Each row is a point on a tangle of strands that fork and nearly touch. The rows are in no order.
Points whose rows are less than 6.59 apart are linked; no others are. Some points are linked to none.
Bager: [-2.22  2.70 -1.55  0.68 -0.16  2.01 -0.24 -2.09 -1.31  0.74  0.41  1.18
 -0.32 -1.01 -1.04  4.46  1.35  1.89  0.13  0.78 -2.04 -1.15]
zas: [ 2.90  0.31 -2.38 -0.10  5.86 -1.63  0.71 -0.95  0.32  0.33  0.34 -2.34
  0.53 -0.64 -3.59  0.18  1.42 -2.58  2.04  2.01 -1.12 -0.12]
lut: [-0.05  0.02  0.53  0.81  0.08  1.24 -0.73  1.54 -1.90  1.81  1.44 -1.08
  0.48  1.67  2.36 -1.14 -0.01 -1.20  0.90  2.16 -3.10 -0.68]
bipap: [ 0.03  1.14 -0.39 -0.66  2.52  1.72  1.09 -2.59  1.39  0.41  1.02 -0.98
  1.07  1.25 -1.70  1.74  1.43  0.54  0.04 -0.73 -1.89 -0.13]
rul: [ 2.23 -0.40  2.24 -1.94  0.49 -1.44 -2.93  3.23 -0.14  0.73 -2.44  0.90
 -0.61  0.18 -1.83 -1.21 -0.21  0.42 -0.98 -0.63  1.75  1.02]
buro: [ 2.52 -2.30 -1.11 -0.08  1.39  0.39  2.17 -2.00  0.45 -0.21 -1.43 -1.73
 -1.35  0.29  0.52 -1.84 -1.61 -2.38  1.27  0.63  0.42 -0.13]
Rozir: [ 1.62 -1.25 -1.70  1.27  2.24 -1.84 -0.13  0.39 -1.29 -0.51  0.23 -0.37
  0.93 -1.68 -3.86 -0.81  2.66 -2.83  2.23  1.36 -0.17 -0.98]
Pibe: [ 0.68  1.42 -1.02 -2.13  2.35  3.99  2.40 -0.60  1.23  0.56  0.42  1.33
 -0.50  1.13 -1.48 -0.10  0.04  1.40  3.49  1.11 -5.24 -0.80]
vagen: [-2.33 -1.15 -0.52  1.10 -3.43 -1.71 -1.67  1.23 -0.14 -0.79  2.07  2.57
 -0.31 -0.22  1.90  0.79 -2.56  0.74 -0.40 -0.80 -0.43  0.31]
nad: [ 0.68  1.44 -0.18  0.14 -0.33 -2.38 -3.26  0.76 -3.57  2.31  0.60 -1.72
  0.76 -0.25 -0.15  1.77  1.45  0.17 -1.63  2.19  0.79  1.68]
bure: [ 0.90  0.65 -1.39 -0.85  0.40  0.36  1.87 -2.49  0.01  0.22  2.46  0.88
 -1.83  0.41 -2.50  0.21 -2.01 -1.43  2.20 -0.38 -2.82  1.41]
pevib: [ 3.61  0.48 -0.94 -1.31  1.57 -0.60  1.74 -1.24 -1.03  0.47 -2.87 -1.76
 -2.31 -1.62 -1.94 -1.00 -1.86 -2.84  1.72  1.56  1.49  0.17]
Bini: [ 0.03  1.21 -1.36  0.19 -3.41  0.79  2.28 -4.00  0.46 -0.57 -1.17 -1.08
  0.35  1.28  0.59  2.86 -0.03  1.17  0.44  1.30 -1.19  0.08]
Kazo: [-0.41 -1.90 -2.04  1.08 -3.08 -2.07 -1.16  0.04 -1.43 -3.15  0.40  2.15
  0.44 -2.09  0.34  1.54 -1.11  1.02 -0.38 -0.57  0.38  1.09]
gam: [ 1.47  0.48 -1.83  0.42  1.06  0.57  2.79 -2.77  0.97  0.72  0.66  0.26
 -3.15 -0.12 -1.06 -1.33 -2.56 -3.57  3.25 -0.28 -0.61 -0.63]
suzuk: [-0.99  0.25  1.68  0.14 -2.85  0.04  0.18  0.24 -4.79  0.21  1.73 -1.69
 -1.58 -0.44  1.00 -1.17  0.88  0.07 -1.85 -0.06  0.22  2.70]
ratog: [-1.47 -0.41  1.89 -0.18 -3.03 -0.08 -0.85  0.12 -1.55  0.17  0.66 -1.44
  1.40  0.81  0.90  0.12  1.78  1.26 -2.27  0.05 -0.27  0.82]
sasab: [ 0.28  1.82 -2.20  0.60 -1.60 -0.03  0.53 -2.06  3.47 -0.15 -1.84  1.37
  1.20  1.39 -0.56  3.57 -0.16  0.68  0.89  1.38 -2.50 -0.99]
Zel: [-1.28 -0.80 -2.16  1.80 -2.97  0.77  2.12 -2.15 -0.34 -1.60 -0.60 -0.41
 -0.69  0.26  2.60  0.85 -0.43 -0.30  0.99  1.56 -0.42 -0.61]
sar: [-1.12 -1.52  3.56  0.58 -2.10 -3.69 -0.19  0.46 -1.40 -1.54 -0.23 -1.56
 -0.97  0.52 -0.63 -1.73  0.48 -1.41 -1.94 -1.18  2.94  1.90]
laf: [-2.24 -1.19  1.59  0.66  1.55  3.25 -0.30  0.63  0.78 -0.50 -1.87  0.96
 -0.53  0.60  1.08  0.11  1.98  0.11  0.19 -0.90 -0.16 -3.08]
simus: [ 1.40  0.65 -0.32 -0.69  1.04  0.79  2.84 -2.20  2.80  0.21  1.49 -2.64
  1.42  1.83 -0.99 -1.89  1.46 -0.81  0.64 -0.79 -1.10  1.11]
zibur: [-1.71 -1.98  1.69 -1.36  0.60  2.17 -1.79  0.93 -0.56 -0.93 -2.50 -0.24
  1.04 -0.31  0.75  0.42  2.79  3.04 -2.03 -1.03  0.91 -1.22]
zepa: [ 1.57  2.54  0.63 -0.55 -1.88 -0.21  1.02 -0.76 -2.81  1.90  1.57 -1.55
 -1.42 -0.29  0.55 -1.61 -1.94 -0.86 -1.06  0.44  1.04  2.22]
mina: [ 1.10  0.73 -1.80 -0.49  2.49 -0.15  0.76 -2.27  3.33 -0.31  0.79  0.46
  0.35 -0.86 -1.56  1.23 -1.33  0.37 -1.03 -3.06  2.50  0.23]
nosez: [ 4.49  1.05 -2.40 -0.24  3.36 -2.89  0.03  0.71  0.75  0.00 -1.44 -1.41
 -0.02 -0.78 -2.24  0.23 -1.63 -2.47  1.00  1.11  0.45  0.15]
tuzu: [ 0.36  2.02  1.08  0.29 -2.53 -0.28 -0.34  1.44 -0.64  1.61  0.06  0.33
 -0.36  0.55  3.24 -1.13 -2.65  0.20 -1.07  0.72  2.06  1.27]
guker: [ 0.41 -2.05 -1.23 -0.09 -0.34 -3.45 -2.72 -0.27 -1.19 -1.52  0.56  0.38
  1.48 -1.90 -2.21  1.18 -0.33  0.23 -1.36 -1.23  0.66  1.55]
zul: [-1.37  2.12 -0.62 -0.13  0.37  2.32  1.08 -1.05  2.60 -0.01  1.86  2.02
  1.60 -0.09 -3.39  1.36  2.23  1.36  1.52 -1.26 -2.98 -1.69]
mola: [ 1.45  0.17 -0.91 -0.14  4.27  0.88 -0.46  1.06  2.19  1.03  0.45  0.26
 -0.41 -1.19 -0.20 -1.05 -2.03  0.34 -0.34 -2.33  2.70 -1.79]
tazer: [-0.35 -2.85  2.06  0.00 -1.76 -1.86 -0.85  3.14  0.37 -1.37  0.69  0.60
  2.02  0.55  0.24 -3.42  0.09 -0.38  0.06 -0.57  1.22 -0.64]
Lusi: [-0.83  1.77  0.32  0.49 -1.72  2.35  1.40  0.28  3.54  0.28  0.35  1.33
  2.13  0.87 -0.48 -1.04  1.98  1.58  0.86 -0.84 -1.94 -2.04]
Gar: [ 2.57  1.48 -0.77 -0.30  2.55  1.08 -0.22  3.64  1.38  1.94 -0.46 -0.54
  1.50 -1.35  1.86 -2.94 -0.80  0.81 -0.15  0.28  2.82 -0.85]
zolev: [-0.10 -0.57  2.11 -0.46 -0.43 -1.40 -1.95  3.06 -2.46 -0.55 -3.66  0.59
 -3.12 -1.83 -0.45 -0.55  0.37  0.13 -1.03 -0.53  3.28  0.78]
ruge: [ 2.34  0.48  0.37 -1.52 -0.84 -0.15  0.72 -0.97 -1.53  0.54 -0.15 -2.16
  0.80 -0.96  0.13 -1.59 -0.84  0.89 -2.42 -0.41  3.61  1.85]
nava: [-0.72 -1.27  2.02 -0.31  2.44  0.16  0.86 -1.49  0.07 -0.26 -1.24 -0.75
 -2.35  0.08 -1.65 -0.94  0.55 -1.92 -1.13 -2.33  3.00 -0.68]
gos: [-0.06  1.55  0.88 -2.88  1.73  2.58 -2.27  1.57  1.43  1.56 -0.36  3.07
  0.05  0.73 -0.77  1.56 -0.89  3.29 -0.48 -1.27 -2.62  0.54]
Vunu: [-0.19 -0.01  2.33 -0.02  0.13 -2.71 -1.26 -1.25  0.67  0.76 -0.49 -1.12
 -0.66  1.64 -1.50  0.28 -0.01 -1.82 -2.00 -1.62  2.15  1.64]
ket: [-4.47 -1.87  1.90  2.46 -0.76 -1.13  2.09  0.90 -1.65 -3.00  2.35 -1.58
 -0.64 -1.78  2.48 -0.40  1.02  0.08 -0.56 -0.61  2.86 -0.70]
mezaz: [-3.85  0.36  0.10  1.19 -1.29 -0.08  0.53 -1.49  2.57 -0.40  0.70  0.94
 -0.19 -0.52  0.93  1.94  0.43  1.76 -0.98 -2.18  3.39 -1.54]
mukup: [-2.74  1.42 -1.29  1.75 -0.46  0.61  1.05 -2.47  1.55 -0.64 -2.58  1.63
 -1.70 -1.42  0.63  3.51  1.51 -0.40 -0.14 -0.12  2.71 -1.38]
buvo: [-0.48 -2.57  0.82  1.29 -1.10 -5.13 -2.57  2.06 -2.58 -1.13  0.27 -0.83
 -0.03 -0.52 -1.48 -0.32  0.44 -1.21 -1.14 -0.12  2.32  1.01]
Lumo: [-3.53 -3.25  2.19  1.47 -1.87 -1.12  0.33  1.52  0.33 -3.04  1.44 -0.89
  2.58  0.56  2.44 -1.23  0.94  0.35 -0.40  0.45  1.44 -1.63]
Bir: [-1.10 -1.70  1.99  0.84 -0.92  0.05  0.89  1.56 -2.76 -2.23 -2.59 -0.27
 -2.74 -1.34  2.21 -1.07  0.80  0.06  0.24  0.58  2.00  0.63]
Ruvi: [-3.57  1.00 -0.15  3.52 -2.14  0.58  1.96 -0.98 -0.54 -1.22 -1.12  0.72
 -2.99 -0.67  3.01  1.89  0.84 -0.51  0.68  0.71  1.03 -0.58]
sok: [ 0.14 -0.37 -0.45  1.02  3.30  1.60 -0.44  0.92 -0.15  1.88  2.67  0.29
 -1.17  0.99  0.17 -1.63 -0.94 -2.88  2.20  1.07 -3.51 -1.93]
Pere: [ 0.95  2.43 -2.56  1.03  1.60  0.59  0.61 -0.93  3.66  0.32 -0.99 -1.90
  3.90  0.29  1.35  2.07  2.06  1.29 -0.88  2.35 -0.52 -0.96]
kuf: [-2.88 -0.09 -0.22  0.87 -2.86 -3.35 -1.10  0.09  2.64  0.34  1.37  2.06
  0.66 -0.98  1.02  1.02 -1.25  0.20 -0.99 -1.30  2.83 -0.02]
bavud: [ 0.47 -2.37  0.27 -1.71  0.99  2.44 -1.43  1.64 -1.43 -0.25 -0.32 -0.59
  1.78  0.44  2.37 -0.99 -0.34  2.89 -1.49 -0.75 -0.06 -0.19]
Zura: [-2.35 -2.01  2.14  0.14 -2.97  1.59  1.17  0.42 -0.38 -1.29  1.73 -0.97
  2.29  1.30  1.13 -1.74  1.38  1.61 -1.11 -0.75 -1.57 -1.86]
Gero: [ 0.63  1.42  0.54 -1.62  0.15  0.20  0.76 -1.26  2.16  0.87 -0.52  0.45
  1.44 -1.14 -1.57 -0.48  1.01  1.46 -1.83 -1.93  3.71  1.27]
misi: [ 1.22  1.54 -0.43 -2.56  1.89  0.46  2.09 -1.48  2.33 -0.62  0.63  1.78
 -1.23  2.92 -2.47  1.63 -1.50  0.80  2.55 -0.31 -5.15  1.21]
gez: [-2.27 -1.80  0.97  0.84  2.38  3.87  0.47  0.24 -2.27  0.36  1.07 -0.42
 -2.17 -0.72  0.53 -1.73  2.16 -0.95  0.82 -0.89 -1.07 -2.19]
Pubus: [ 1.83 -1.64  0.19 -0.03 -0.07 -0.71 -0.55  2.54 -2.24 -0.46  0.03  0.22
  0.93 -1.50 -2.05 -3.25  1.58 -0.79  1.16 -0.05  0.61 -0.29]
seve: [ 1.38  2.37 -0.40 -0.55 -1.42 -2.56 -2.39  0.60  1.69  1.86 -1.46  1.79
 -0.02  1.06  1.25  1.98 -2.17 -0.75  0.14  1.89 -1.28  1.92]
pefu: [-0.67 -0.30  0.54  0.99 -3.16  0.23  1.38  0.24  1.48 -0.41  1.68 -0.04
  2.58  1.31  0.19 -2.19  1.25 -0.53  1.10  0.52 -2.24 -1.06]
Vus: [ 1.35  0.40  0.66 -2.88  3.22  0.03 -3.82  2.73  0.13  1.72 -0.64  0.87
  0.29 -0.11 -1.32  0.49 -0.79  2.42 -1.46 -1.28 -0.62  1.10]
Tiras: [ 1.55  1.30 -1.54  1.34 -1.56 -2.06 -0.89  0.39  0.48  1.26 -1.31  0.18
  1.06 -0.02  3.46  0.70 -2.46 -0.90 -0.62  2.50  1.26  1.19]
Nisal: [ 2.12  0.53 -2.35 -1.34  0.66 -0.41 -2.06 -0.46 -2.15  0.15  0.13  1.37
 -0.58 -1.09 -0.23  3.08 -3.03  1.29 -0.50  0.57 -1.54  1.70]
Tarid: [-0.54  0.89 -0.68  0.62 -0.45 -0.33 -1.21 -0.73  1.45  0.20 -0.53  2.27
 -0.74  1.50  0.38  2.91 -1.86 -0.88  1.04  0.91 -3.59 -0.07]
podi: [-1.36 -1.17 -0.65 -0.52  1.78  3.70  0.69 -0.86 -0.38  0.62  1.69  1.10
 -1.44  0.67 -1.17 -0.46  0.93 -0.62  2.64 -0.19 -4.24 -2.02]
letug: [ 2.96  1.19 -0.36 -0.24 -0.43  0.22  0.01  1.37 -0.99  1.63  0.23 -2.17
  2.57  2.05  2.38 -1.56  0.73 -0.17  0.62  3.73 -2.65  1.42]
gel: [ 0.03 -2.53  2.62 -1.73 -0.58  1.83 -0.86  2.17 -3.07 -1.03 -1.46 -0.10
 -1.48  0.31  2.06 -2.15 -0.65  1.43 -1.40 -0.63  0.09  0.65]

A fork is a point with three links. Follow the links from the first point to the second and name the forks in between, in order.
rul, suzuk -> podi, Lumo, Zura
mezaz, ratog -> zepa
Gero, simus -> zepa, Zura
Bini, Pubus -> zepa, Zura, Lumo
Pubus, kuf -> Lumo, Zura, zepa

Follow the links from the first point to the second, and from the first to the third. Name the last point that the two ways share.
rul, bipap, seve -> Zura
gel, mola, Bini -> zepa
simus, buro, sasab -> Zura
letug, Gero, Ruvi -> zepa

A fork is a point with three links, a tip a point with one. Leave the first point through the second and follow the links. Name the first fork or tip that comes.
tazer, Pubus -> podi
nava, Vunu -> zepa
Tarid, sasab -> nava
podi, gez -> gos
misi, bure -> Lumo
